Each row is a point on a landscape with many valleys, with its height.
From any point a ball rolls to the lowest of the 4 points nearest to it. It stops when none of these is lower. Distance is the straight distance between rows; heights are no part of it.
Vepup: [137 120  96 112 106  89  60 143 185 117 208  96 163 111 138  78 160 124
 159 159  71 123 176  77  99 153 172 184 139 141 144 132 199 125 101]  (h 66)
ged: [128 131 140 130 126 138 176 119  98 146 103 144 114 138 142 133 109 137
 109 113 135 122 115 146 147 114 110  91 123 130 126 115 113 156 147]  (h 293)
luve: [116 132 137 120  74 128 167  73  71 171  91 141 123 114 156 120  66 141
  97 121 137 149 128 131 202 117 107 121 157 111 137 104 147 175 156]  (h 80)
deku: [118 132 163 164 200 174 168 160 124  99  68 158 111 169 106 172 160 122
 135  69 171 106  56 204 111 118  98  64  85 111 114 142  30  93 159]  (h 103)
Met: [132 126 111 139 161 128  81 165 204  82 175 125 146 141 104 125 192 124
 155 124 101 106 136 135  54 134 161 139 108 130 117 151 137  89  88]  (h 299)
kog: [123 117 113 111  81 101  95 108 115 141 144 111 145 101 151  98  94 121
 143 168 104 147 174  75 149 143 148 178 156 138 139 126 200 135 117]  (h 194)
bogo: [121 141 145 131  68 145 183  77  35 177  64 146 121 116 157 136  48 138
  79 127 157 145 108 135 212 118  97 113 158 104 137  82 117 167 159]  (h 155)
zoz: [131 117  99 124 137 109  63 163 191  82 193 107 144 123 108  98 188 129
 163 138  78 113 155 115  80 142 162 158 129 133 134 140 170  97  95]  (h 92)
dagi: [128 140 160 149 160 156 186 124  95 140  75 142 115 155 125 179 124 126
  92  78 178 122  82 179 152 112 104  69  94 120 122 127  61 140 157]  (h 163)
Ramit: [128 132 123 102  74 111 159  84  91 184 122 125 129 118 175  88  67 128
 106 139 112 155 149  95 183 129 121 153 163 125 141 102 169 181 149]  (h 160)
kof: [121 138 141 126  54 138 177  65  48 183  75 140 128 111 169 129  39 137
  82 131 146 148 120 124 210 117 106 126 162 105 142  89 135 175 153]  (h 568)
kozag: [140 133 128 130 171 136 118 147 155 111 131 128 116 135 103 155 156 122
 135 126 148 123 119 137  90 124 129 125 106 134 117 144  89 105 112]  (h 362)
Vut: [140 137 146 143 190 146 125 144 161  99 116 130 108 144  90 161 163 116
 144 114 149 115  98 157  90 128 110 111  99 138 113 148  67  93 115]  (h 197)
mekuf: [124 115 113 108  85  99  83 111 131 136 153 111 149 101 145  97 102 126
 151 166 104 148 177  76 149 142 148 174 153 135 140 134 206 134 113]  (h 157)
vaza: [128 117 104 125 167 118  61 173 211  65 202 106 133 131  98 110 203 120
 165 143  87 107 147 125  36 139 161 167 117 122 114 158 145  90  79]  (h 342)
sisir: [130 116 113 118 110 108 105 124 136 120 146 118 136 106 137 122 117 139
 141 162 125 134 145  97 128 138 147 148 142 131 138 138 152 132 112]  (h 129)
kuz: [135 131 143 136 183 144 133 141 153 106 110 131 108 146 106 154 155 116
 138 116 150 113 101 152  99 117 117 115 105 131 112 145  67  98 120]  (h 208)
Vazuv: [128 129 123 106  77 110 150  90  93 178 126 122 128 117 170  83  73 125
 109 149 106 154 152  93 172 137 126 154 161 132 137 102 171 171 147]  (h 170)
lis: [128 128 131 129 137 134 151 143 107 124 105 136 105 136 126 120 129 125
 126 122 124 115 117 136 133 111 120 113 129 136 120 119 103 124 140]  (h 312)
sesef: [124 130 130 114  82 116 158  95  90 173 120 126 124 122 158  94  81 131
 110 134 113 150 142 108 181 131 115 137 160 129 139 105 161 169 154]  (h 152)
kav: [129 136 147 140 137 144 177 126  95 144  88 145 113 146 129 148 116 129
 105 100 146 120 107 160 151 111 103  79 114 128 119 116 103 146 149]  (h 415)
Popi: [121 130 132 112  79 121 161  78  87 176 112 136 124 116 163 102  70 134
 105 129 123 149 135 115 194 124 111 129 160 118 140 106 158 175 153]  (h 141)
ref: [122 135 141 129 112 142 185  96  79 155  85 147 111 124 141 152  90 144
  86 108 166 133 107 152 168 110 107  89 124 111 125 113 104 170 149]  (h 156)
lasuf: [127 134 134 135 157 141 154 148 113 123 100 139 108 148 124 138 137 120
 124 104 139 116 107 152 128  98 125 104 117 132 123 128  84 113 145]  (h 350)
som: [126 116 111 118 105 102  94 124 131 130 148 112 142 104 141 114 113 133
 142 161 119 144 156  92 141 141 155 162 146 132 142 133 170 129 120]  (h 118)
paku: [128 119 118 114  77 108 117 105  97 156 136 108 140 105 163  90  84 119
 128 173 101 146 165  78 151 149 142 169 161 140 138 108 187 146 129]  (h 357)
Tilo: [121 133 161 161 195 164 162 153 130 101  74 154 111 167 107 163 154 115
 138  81 163 107  63 194 116 113  97  74  94 118 110 138  41  96 150]  (h 153)
Gotim: [123 100  88  80  53  87  82  95 143 154 182 111 163  86 166  75  95 131
 153 174  91 150 208  43 134 135 159 199 165 137 147 123 238 147 106]  (h 337)
razot: [138 134 133 153 169 143  95 164 193  82 152 132 144 151  90 150 187 118
 151 113 126 110 118 145  65 146 137 120  91 139 111 160 114  84  99]  (h 282)
nedel: [122 133 153 153 212 160 139 159 149  98  92 144 107 157  90 166 170 120
 150  89 163 108  72 193  96 116  99  89 101 123 112 147  33  81 141]  (h 52)
Vufe: [125 130 130 122 114 128 172 113  95 161 112 141 119 131 152 123  97 145
 103 117 135 132 123 135 161 114 117 104 137 125 140 112 119 162 153]  (h 182)
bevo: [124 120 113 118 104 106  98 123 117 129 140 112 136 105 143 112 107 135
 137 161 118 142 149  93 145 139 152 159 150 133 141 129 159 131 124]  (h 135)
tak: [122 130 131 120 104 119 162 114  92 166 118 133 123 124 153 114  96 143
 107 119 123 141 132 127 173 120 121 116 148 126 143 110 131 162 160]  (h 159)
koze: [126 132 167 166 181 165 181 140 118 109  71 154 116 168 114 170 143 121
 122  78 165 106  64 190 120 118  97  63  88 118 114 135  43 111 155]  (h 244)
Kunin: [129 130 131 130 165 135 134 148 132 113 110 131 103 138 116 145 148 121
 131 117 147 120 109 143 116 108 130 117 115 135 120 136  81 104 129]  (h 310)
Vel: [122 149 146 131  86 151 194  97  25 180  52 147 113 119 148 150  64 139
  65 114 170 144  94 145 203 100  92  99 150 104 135  79  81 156 172]  (h 81)
duz: [129 111  96 121 146 103  49 174 202  71 211  94 137 115 104  96 199 124
 163 153  77 119 160 104  65 148 169 181 133 123 130 150 169  93  90]  (h 294)
zuv: [139 121 114 125 141 123  98 147 154 107 150 124 130 121 102 138 151 134
 142 144 127 128 141 124 111 140 136 129 123 137 128 144 144 111 108]  (h 481)
gipig: [116 133 137 124  95 136 173  91  67 166  89 141 118 117 149 140  78 147
  91 111 156 147 119 143 194 111 112 107 144 108 137 106 125 171 158]  (h 114)
Fuget: [129 127 121 120 101 113 142 125  92 151 126 119 125 120 152 100 100 133
 117 140 112 140 139 110 157 131 134 138 154 134 145 112 137 147 152]  (h 247)
begu: [128 122 120 136 184 121  49 195 228  56 225  93 135 138  61 126 222 110
 178 145  88 114 151 134  11 151 145 177 104 137 107 176 146  69  71]  (h 379)
tupi: [117 132 132 119  96 125 165  96  84 165 107 139 121 121 150 121  85 144
 101 115 135 149 130 133 186 120 112 113 151 119 141 111 140 170 161]  (h 144)
Bobu: [115 136 140 126  80 141 172  83  52 166  79 144 117 115 148 140  64 141
  87 119 160 148 118 140 206 114 104 110 153 105 138  98 124 168 156]  (h 154)
Zufa: [130 129 117  96  71 106 151  86  93 186 130 118 129 116 180  79  68 124
 105 149 109 159 161  83 173 139 131 159 168 127 142  97 179 176 153]  (h 174)
belez: [125 128 128 118 113 121 159 119  94 157 121 130 123 128 151 111 100 141
 111 123 122 137 131 126 161 121 126 116 146 128 143 111 124 158 155]  (h 169)
kup: [132 119 114 123 125 115 108 128 139 110 142 122 127 113 122 126 129 135
 142 156 127 129 138 107 120 142 134 138 132 133 129 139 143 123 111]  (h 73)
suro: [131 124 109  97  67 103 135  92  91 184 135 110 137 113 182  81  70 119
 108 163 108 157 170  75 162 143 140 170 168 133 140  98 186 164 143]  (h 216)
gik: [127 115 108 114 110 103  89 122 149 125 160 115 145 104 136 117 120 137
 146 159 118 140 156  92 130 140 153 157 138 133 141 139 170 131 110]  (h 109)
sizel: [128 131 138 138 170 141 146 146 132 115  99 139 107 146 124 149 143 116
 128 107 144 112  97 151 113 102 124 107 109 128 115 135  68 106 135]  (h 303)
dop: [136 143 145 162 194 153 101 172 182  80 138 130 136 153  79 167 196 125
 148  93 148 116  97 170  66 146 122 111  88 139 121 166  66  71 118]  (h 284)
fofi: [132 126 118 126 118 120 138 125 107 125 124 122 120 117 140 112 114 134
 129 147 122 125 127 112 132 126 137 135 145 135 133 120 121 134 132]  (h 320)
biga: [136 126 123 125 159 130 117 148 143 109 128 125 113 129 106 149 151 127
 135 134 145 125 126 131 107 123 133 127 116 136 123 140 104 106 115]  (h 594)
finot: [133 114  97 122 122 102  57 156 192  81 204  97 147 115 115  80 185 121
 167 157  66 114 162  93  81 154 161 179 138 131 134 140 183 109  92]  (h 179)
Mub: [120 141 143 130  63 138 178  72  44 176  70 141 122 112 160 132  46 138
  81 129 151 146 116 129 211 118 101 119 161 105 137  88 126 170 155]  (h 323)
Bon: [128 118 115 122 115 107 113 124 120 123 135 117 126 109 142 116 116 135
 132 159 122 132 142  97 134 136 146 149 143 132 136 130 139 130 122]  (h 177)
Bomu: [127 149 146 134  70 146 197  82  24 187  55 149 112 120 154 140  48 135
  66 128 160 145  98 138 213 113  86 105 165 105 139  74 101 165 169]  (h 90)
Fitu: [121 111 102  98  65  98  92  95 119 153 157 111 157  93 167  90  85 129
 144 176  99 147 190  57 139 139 156 191 160 138 141 121 220 143 111]  (h 306)
Rike: [126 119 111 126 175 119  58 179 220  63 211 101 129 133  83 114 210 119
 168 151  85 109 147 126  25 142 153 172 111 127 108 165 143  84  75]  (h 361)
gavub: [130 140 139 164 189 149  93 174 190  78 143 132 144 155  79 163 200 122
 153  92 141 116 104 167  61 147 135 114  87 136 117 164  83  72 110]  (h 290)
fota: [136 120 103 113 110  96  76 134 181 121 192 111 160 109 133  99 146 136
 158 152  87 123 162  91 110 145 159 161 136 143 144 140 188 129 103]  (h 98)
Divuf: [127 151 148 128  76 153 204  89  18 195  49 152 111 120 157 141  51 132
  60 120 160 147  91 140 212 103  77  96 164 106 135  71  89 165 179]  (h 84)
boruf: [141 127 118 128 154 130 107 152 153 105 145 129 126 129  98 153 160 128
 134 133 140 127 135 130 100 135 136 125 112 136 123 147 120 102 111]  (h 658)
dal: [123 142 166 149 163 157 189 118  89 144  67 147 110 152 122 182 123 125
  86  80 187 126  74 178 159 113  99  71  92 118 122 121  54 141 157]  (h 134)
paru: [135 121 106 129 129 116  76 159 182  98 183 119 149 124 107 110 177 134
 155 137  89 114 154 116  93 145 152 143 126 138 134 141 170 106 104]  (h 69)
tuf: [123 125 123 135 192 122  53 192 223  60 206  99 131 144  69 126 221 108
 174 136  89 114 141 145  24 140 146 166 104 131 105 171 130  70  83]  (h 372)
let: [126 115 108 111 107  96  83 125 152 132 171 114 150 103 139 113 121 136
 149 158 111 140 163  88 134 139 154 162 138 134 145 141 185 134 111]  (h 102)
Bofal: [128 120 112 104  72 103 124  97  93 172 137 107 142 107 177  84  71 119
 120 170 101 154 173  71 150 147 146 176 166 137 139 100 193 153 136]  (h 277)
kinel: [125 145 164 146 150 157 187 113  78 149  59 143 103 147 118 179 114 123
  81  82 190 126  77 176 170 109  95  73  98 116 121 118  57 143 157]  (h 110)
Pake: [127 134 145 139 140 143 170 133 100 136  95 142 114 148 129 140 122 125
 111 100 137 119 110 155 142 109 110  88 115 131 122 119 101 136 152]  (h 366)
gomif: [125 148 161 138 118 160 194  99  60 158  50 152 100 130 129 164  93 125
  79 103 186 128  83 160 179 104  88  84 116 114 115 104  71 157 150]  (h 147)
barib: [126 141 158 142 136 154 183 111  82 149  68 147 105 143 120 169 111 127
  88  93 173 129  91 168 168 111  95  76 103 123 116 117  83 153 155]  (h 56)
koz: [127 132 138 135 131 137 167 131 100 136 102 140 111 141 133 128 120 127
 117 114 126 116 112 146 141 112 113  98 125 135 124 116 111 141 149]  (h 274)
naka: [125 139 174 169 184 175 191 133 107 113  67 154 113 168 109 179 143 123
 114  71 178 108  56 195 127 130  89  56  80 118 118 132  32 116 161]  (h 268)
Pegar: [133 116 113 121 121 114 106 127 141 114 148 120 132 108 126 123 125 139
 144 161 124 131 141 105 124 141 142 143 138 135 131 139 152 131 107]  (h 161)
rikur: [127 115 109 104  68 102 103  99 106 152 145 109 151 100 166  89  80 122
 137 174  98 147 182  65 141 143 151 182 161 138 141 115 207 143 121]  (h 262)
Boni: [138 119 106 123 120 106  82 142 183 108 186 115 154 117 117 103 160 136
 162 148  85 117 153 109 101 149 148 148 132 141 136 140 178 119  99]  (h 75)
Devib: [129 122 103 129 161 122  72 171 203  79 188 118 141 134 105 118 198 127
 159 130  89 106 141 127  50 135 162 152 114 126 117 153 138  90  86]  (h 308)
Diz: [128 133 148 147 181 147 155 141 137 111  87 144 108 156 122 151 145 115
 134  98 147 107  83 167 111 104 116  97 104 126 112 135  58 104 134]  (h 223)
mobov: [134 115  94  88  73  86  70 112 165 147 192 108 162  95 146  73 123 120
 159 168  79 142 199  57 127 148 149 190 154 147 137 124 239 145 107]  (h 515)
rus: [120 144 142 133  84 149 187  90  35 171  59 146 112 116 146 149  65 143
  73 115 169 143 103 143 202 108 100 102 147 106 134  87  95 159 163]  (h 83)
Tabub: [135 130 132 130 174 139 131 144 145 111 115 130 108 140 113 150 149 117
 133 122 147 118 107 143 105 113 128 120 112 133 117 143  75 103 119]  (h 259)
kanof: [126 140 156 146 156 151 179 128  98 141  79 144 113 156 124 168 120 126
  97  87 166 123  93 168 151 112 105  71  96 121 121 124  77 138 158]  (h 246)
Bimif: [127 118  99 128 158 118  65 170 205  75 198 108 139 130 106 110 201 121
 160 138  89 109 145 123  51 134 166 161 118 121 121 152 149  90  86]  (h 326)
Kef: [128 133 145 133 129 144 178 119  96 144  93 147 111 143 132 138 113 132
 107 105 139 118 108 153 149 115 105  84 118 129 121 115 107 153 149]  (h 358)
pidol: [118 137 144 128 102 146 183  94  60 164  71 147 111 119 146 156  80 145
  81 113 174 138 102 149 179 106 109  96 130 107 129 102  95 165 153]  (h 6)
Boton: [129 126 131 130 141 134 140 146 114 116 111 133 107 131 119 128 135 122
 131 128 129 121 119 136 128 113 125 121 126 136 121 127 105 113 135]  (h 335)
senub: [120 133 139 127 105 136 177  94  75 163  88 146 113 123 146 151  84 151
  88 107 163 140 112 144 178 110 110  93 132 111 132 108 110 171 152]  (h 101)
zuteb: [117 133 143 130  71 136 170  73  54 170  79 141 122 113 155 132  59 142
  90 124 148 146 120 135 208 117 104 117 159 108 139  98 135 171 152]  (h 250)
Namo: [122 100  93  88  54  94  92  92 119 161 170 107 164  87 173  82  79 131
 146 173  95 156 208  48 142 135 159 198 168 134 150 115 235 143 116]  (h 328)
guri: [122 147 144 132  95 150 195  97  42 169  54 151 107 120 150 156  73 140
  69 113 180 137  94 150 187  97 101  96 135 106 128  89  75 158 158]  (h 76)
tenu: [128 107  99  86  65  92  81  96 149 148 181 112 161  93 157  79 105 126
 155 172  90 146 198  54 134 138 150 193 159 139 142 128 238 147 106]  (h 340)
Ripu: [141 138 141 148 182 147 111 149 171  95 134 130 125 146  88 161 173 118
 138 118 144 115 109 146  79 140 119 115  97 141 113 153  87  91 107]  (h 221)
bupu: [133 132 124 148 166 135  90 164 199  81 159 132 144 152  94 137 191 119
 157 116 110 104 122 142  56 141 147 129  99 133 112 155 127  87  92]  (h 285)
zogak: [124 115 110 109  98  96  84 121 140 134 162 111 149 101 137 110 113 131
 147 160 112 145 168  86 142 140 155 168 144 134 145 139 191 133 117]  (h 106)
vub: [128 131 130 127 122 131 164 125 101 143 111 139 116 132 143 117 110 138
 114 121 121 121 118 131 140 117 119 108 137 131 130 114 112 151 145]  (h 227)
Tesal: [125 137 144 133 119 144 186 103  81 154  81 147 109 131 138 153  96 138
  92 107 164 127 102 152 163 109 103  81 120 117 120 114 102 166 146]  (h 260)
rom: [137 117 113 124 129 117  95 141 163 108 162 125 138 116 108 130 151 136
 149 149 112 126 144 114 111 149 138 130 127 137 133 144 163 116 108]  (h 120)
pitu: [140 131 130 133 174 141 122 146 157 107 127 129 114 140 104 157 157 121
 136 124 148 118 109 141  95 125 124 122 103 137 114 147  81 101 112]  (h 280)
sided: [126 121 110 131 169 123  67 171 213  68 192 110 134 138  95 112 206 118
 167 136  88 105 140 131  39 134 159 156 110 120 111 159 140  87  82]  (h 324)
Nen: [123 134 158 156 179 157 167 140 130 113  80 149 113 161 123 157 141 116
 131  89 155 105  74 177 116 111 110  80  96 123 112 133  52 107 145]  (h 71)
guvo: [140 121 111 127 142 122  91 158 172 104 168 127 144 127 103 135 167 136
 144 132 114 121 147 124  95 142 146 129 116 140 132 145 155 102 106]  (h 164)
vom: [123 124 122 134 184 123  62 182 220  64 197 108 130 140  80 119 215 110
 172 133  89 108 138 143  31 137 147 162 105 124 102 166 136  76  78]  (h 344)
lusas: [140 141 148 156 201 153 107 163 172  89 126 130 125 153  76 172 188 123
 145  97 153 120  94 169  77 138 110 108  93 141 120 159  56  79 124]  (h 215)
voge: [119 133 128 152 183 136  74 182 210  70 162 124 142 156  82 135 210 108
 165 107 107 110 118 160  49 137 149 130  93 127 105 160 118  74  95]  (h 311)
mor: [122 142 146 132 106 149 191  92  54 160  65 149 104 124 143 160  76 141
  75 111 182 133  96 151 178 103 102  95 127 107 124 102  82 166 150]  (h 51)
piz: [130 126 123 127 120 125 152 127 104 130 118 131 117 126 141 113 117 135
 123 136 118 120 122 123 134 119 128 123 140 134 128 118 116 137 137]  (h 269)
Rol: [125 142 152 135 118 151 191  99  72 153  67 153 102 130 132 163  92 134
  81 105 178 129  93 156 169 111  96  82 116 115 117 111  88 163 146]  (h 172)
tagim: [129 129 127 128 157 137 134 146 122 111 108 131 106 136 116 140 145 121
 130 123 139 120 119 139 123 108 128 121 121 134 121 132  97 108 132]  (h 349)
detu: [124 109 100  94  61 101 104  94  97 167 149 103 155  98 179  84  68 125
 131 174  97 156 196  57 142 141 157 183 170 136 147 106 215 145 125]  (h 309)
nutub: [126 126 120 118  89 110 117 115  95 147 130 112 134 114 152  94  93 122
 127 163 107 146 158  88 155 144 138 164 158 138 139 112 170 143 138]  (h 384)
legol: [119 133 153 153 224 166 143 165 150 101  88 149 106 161  95 175 174 129
 154  81 174 103  58 205  83 113 101  76  83 115 115 146  17  81 143]  (h 64)
Ziboz: [129 133 151 149 190 152 151 144 142 103  87 142 107 158 110 151 153 114
 142  98 149 104  79 170 107 112 104  94 103 125 110 139  52  96 132]  (h 148)
neda: [121 129 124 145 180 132  72 176 211  69 168 124 137 150  82 126 209 110
 167 116  99 106 122 155  45 135 149 140 101 129 102 161 126  76  88]  (h 307)
vokug: [126 136 152 139 129 148 183 115  89 149  85 149 109 143 129 154 110 132
  97 101 156 124 103 159 157 112  99  77 112 126 118 119 103 156 151]  (h 336)
Foz: [116 136 138 127  94 139 175  93  60 165  80 146 115 115 146 147  75 146
  84 113 165 144 114 145 191 109 110 102 138 107 136 103 114 166 156]  (h 74)
Febi: [130 123 122 125 130 129 130 134 116 112 116 129 113 120 126 120 128 130
 131 145 125 122 126 120 124 129 126 129 139 134 121 128 122 123 124]  (h 360)
sozef: [124 118 117 117  92 103  97 117 116 135 144 111 141 103 145 105 100 124
 141 165 112 147 165  83 150 143 151 169 153 135 140 129 182 135 123]  (h 151)
Dup: [128 126 118 103  71 107 142  96  92 175 133 116 133 117 176  81  73 122
 112 161 106 156 161  82 160 142 133 162 167 135 139  99 177 164 145]  (h 207)
sif: [121 143 144 132  72 146 185  85  36 174  62 143 116 114 147 144  59 139
  74 121 163 147 110 138 208 110  97 107 157 106 137  86 110 165 162]  (h 99)
dafet: [138 117 101 121 115 100  70 141 184 109 196 106 156 113 130  90 159 130
 164 153  75 116 159  94  95 152 158 165 136 141 139 137 182 125  99]  (h 88)
sud: [129 116 102  98  84  92  71 117 156 142 178 109 157 101 139  88 121 126
 158 163  92 143 186  72 139 142 148 182 149 141 143 134 221 138 110]  (h 491)
fofu: [125 131 157 154 199 157 151 153 140 100  84 147 108 162 104 157 159 115
 145  88 158 105  72 185 110 113  99  86  99 121 113 143  45  91 143]  (h 91)
Til: [125 109 106  98  71  95  82 100 137 144 165 112 157  93 153  90 100 127
 156 171  93 143 191  63 138 139 149 185 154 136 140 131 224 141 106]  (h 263)
vovan: [129 124 126 126 139 132 125 141 123 109 118 127 107 125 115 128 140 125
 131 137 131 125 126 128 122 122 126 125 128 134 120 130 112 114 126]  (h 414)
giku: [123 130 132 114  91 117 160  95  89 171 115 130 121 121 157 103  86 134
 105 125 120 149 134 124 187 127 115 128 157 125 143 109 151 170 158]  (h 149)
Gel: [133 134 149 145 194 149 135 147 151  99 101 135 106 152  99 156 162 112
 143 107 150 112  84 170 101 116 103 103 103 132 109 145  56  93 125]  (h 183)
zoti: [125 137 153 145 155 151 177 134 103 137  88 146 117 155 129 163 126 125
 104  86 161 121  95 166 146 108 114  75 100 129 121 123  81 132 158]  (h 346)
Sivat: [124 125 115 124 103 111 123 122  99 138 130 113 129 115 149 104 105 131
 126 152 114 142 145 100 151 136 147 154 154 134 144 117 143 136 140]  (h 341)
gif: [132 114 102 120 169 109  52 181 218  63 225  96 136 124  92 111 205 123
 167 156  84 115 154 116  30 146 159 181 119 121 116 163 152  86  74]  (h 364)
Vapuf: [120 130 136 122 104 127 171  99  83 165 100 141 119 125 148 134  89 146
  97 112 146 142 120 142 177 115 114 103 141 116 139 110 125 170 158]  (h 158)
Gef: [137 137 150 148 200 153 121 154 162  96 112 131 110 149  84 164 174 117
 147 103 151 113  90 170  92 131 101 106 101 135 113 151  57  87 124]  (h 192)
nivo: [128 111  97  92  74  92  73 111 160 144 186 113 159  97 146  78 122 122
 160 168  89 142 194  63 133 144 148 188 152 142 142 131 232 147 107]  (h 508)
voku: [129 139 136 160 181 145  91 171 194  80 147 132 146 157  79 151 200 116
 155 101 129 114 107 161  62 145 137 116  89 136 113 167  98  75 106]  (h 273)
pul: [137 140 143 159 188 150  99 166 180  86 137 129 134 156  78 165 192 120
 149 103 143 116 105 160  73 147 123 113  91 144 116 162  79  80 112]  (h 248)
monaf: [129 141 163 157 167 158 189 129 109 130  81 144 119 160 126 172 130 124
 104  81 171 113  76 177 137 115 107  68  89 120 117 129  49 131 156]  (h 214)
pafup: [127 131 140 138 143 140 158 142 102 128  99 138 111 147 128 132 131 123
 119 107 131 117 112 150 140 108 116 100 121 132 121 121  99 124 147]  (h 314)
rini: [135 116 116 122 126 115 100 134 154 108 158 123 134 114 110 131 141 138
 146 156 121 128 144 111 115 147 136 135 128 136 130 142 158 121 104]  (h 162)
kenu: [126 144 141 129  64 145 190  74  30 186  61 143 122 115 164 134  37 135
  70 133 152 146 108 128 213 115  91 114 163 105 137  77 113 168 163]  (h 196)
kap: [130 140 169 163 175 166 193 125 105 124  71 150 115 163 120 180 130 124
 106  77 178 112  63 187 131 122  94  62  85 118 113 132  39 127 156]  (h 254)
rabe: [125 136 143 144 152 146 168 141 107 131  93 141 114 155 130 148 132 122
 111  92 144 119 103 160 139 103 118  87 108 129 124 123  87 128 153]  (h 433)
lafu: [128 127 118 140 172 128  75 171 209  71 176 124 137 147  94 121 205 116
 164 123  94 105 129 143  44 134 151 142 105 126 106 159 132  83  87]  (h 304)
navep: [132 108  90  84  64  87  75 102 163 150 194 107 164  93 152  71 118 125
 161 173  81 146 204  52 125 144 150 198 160 142 142 120 241 150 102]  (h 393)
Tagop: [135 122  97 105 102  92  65 135 178 133 199 102 162 111 138  90 145 131
 158 152  84 131 175  78 116 144 164 174 142 144 150 132 197 132 108]  (h 347)
samam: [138 118 113 121 121 110  93 132 165 116 169 119 149 111 118 121 139 138
 153 156 111 122 149 106 116 149 139 139 130 135 137 144 170 125 102]  (h 104)
mudir: [131 115  98  97  87  90  68 123 168 141 192 104 159 104 138  82 135 122
 159 160  82 140 190  72 131 146 151 181 149 146 148 133 224 136 111]  (h 5)
gusi: [127 130 125 116  90 113 143 110  90 164 126 119 127 121 155  89  89 127
 114 144 105 147 144 104 170 138 126 144 161 135 142 106 159 157 153]  (h 181)
tigo: [131 118 113 129 177 117  51 189 225  57 225  93 134 131  76 119 212 113
 176 155  86 113 152 124  16 155 150 178 110 132 109 173 149  75  71]  (h 368)
noko: [115 131 159 161 211 174 164 165 130  99  71 161 111 170 103 177 166 126
 143  66 183 104  53 210  98 116 102  61  81 109 115 143  17  90 163]  (h 82)
zoma: [120 134 137 128 110 134 179 100  83 163  96 145 115 125 146 142  90 149
  95 109 156 135 114 145 170 112 111  95 132 116 135 114 112 168 151]  (h 165)
riz: [140 134 118 143 158 137  97 163 192  93 165 127 146 142 104 142 181 125
 149 122 121 110 129 137  67 140 147 128  99 138 118 153 125  96  98]  (h 288)
vul: [129 125 120 108  80 106 129 101  91 163 130 108 136 114 166  84  78 120
 121 164 100 149 160  82 153 144 134 165 167 138 139 103 178 154 139]  (h 283)
Rala: [141 119 114 129 129 115  89 144 167 107 169 124 147 119 108 124 155 138
 152 145 105 121 149 114 109 146 140 134 128 140 135 142 168 117 102]  (h 89)
makuv: [127 136 151 150 169 151 171 143 117 124  88 144 115 161 130 155 134 120
 118  88 154 111  88 169 125 104 119  82  98 125 116 129  64 118 147]  (h 410)
pem: [124 131 129 107  74 116 163  75  88 181 117 129 125 117 172  93  68 134
 103 132 119 154 144 107 188 126 113 140 164 120 137 104 164 177 148]  (h 150)
viriz: [129 114 104 106 103  95  77 128 162 134 180 110 157 104 136 104 129 133
 154 157 102 139 172  86 136 142 156 168 141 137 145 139 197 133 112]  (h 44)
doti: [141 128 119 134 156 132  99 157 176 102 161 127 142 137 104 147 169 133
 138 127 130 121 136 130  80 139 147 123 105 139 124 150 128 100 103]  (h 295)
Muna: [134 121 103 131 151 123  79 167 193  89 184 119 148 135 109 117 189 130
 155 124  97 107 147 127  67 134 165 142 116 130 127 147 147  91  96]  (h 300)
Feves: [123 133 140 119  60 130 169  61  63 180  85 141 127 112 171 123  46 137
  91 128 142 150 131 119 206 119 111 133 163 108 140  97 146 178 152]  (h 409)
Fonug: [143 132 124 136 168 136 109 150 171 101 148 129 131 139 100 159 168 127
 135 127 143 119 124 134  85 136 137 125 102 143 119 151 107  99 107]  (h 100)
Vage: [135 116 111 116 115 104  89 126 163 120 174 118 151 108 130 116 132 140
 152 155 109 127 155  94 120 147 149 150 134 134 143 141 172 131 103]  (h 108)
Tuvo: [137 127 110 135 155 128  87 164 193  92 178 126 150 137 110 130 182 128
 149 121 106 107 140 130  65 135 157 133 106 134 124 147 141  95  97]  (h 296)

Where does a ball stop that starts at each point below?
Bomu | pidol
suro | luve
naka | nedel
Dup | luve
Namo | viriz
detu | viriz
bupu | Nen
Febi | pidol
Devib | Nen
vom | Nen
paku | viriz
Kef | pidol
nutub | viriz
kav | pidol

Call two points neighbours if one is among the 4 nearest of the other. Go from one point of each pair to the other, from neighbour to neighbour, staying as low as possible. Name the highest point that can't be avoided.
paru, koz | doti
barib, mudir | Tagop
viriz, kup | sisir
Fonug, barib | kap
paru, Vepup | dafet
barib, pidol | gomif
Nen, Fonug | Ripu
Nen, nedel | fofu
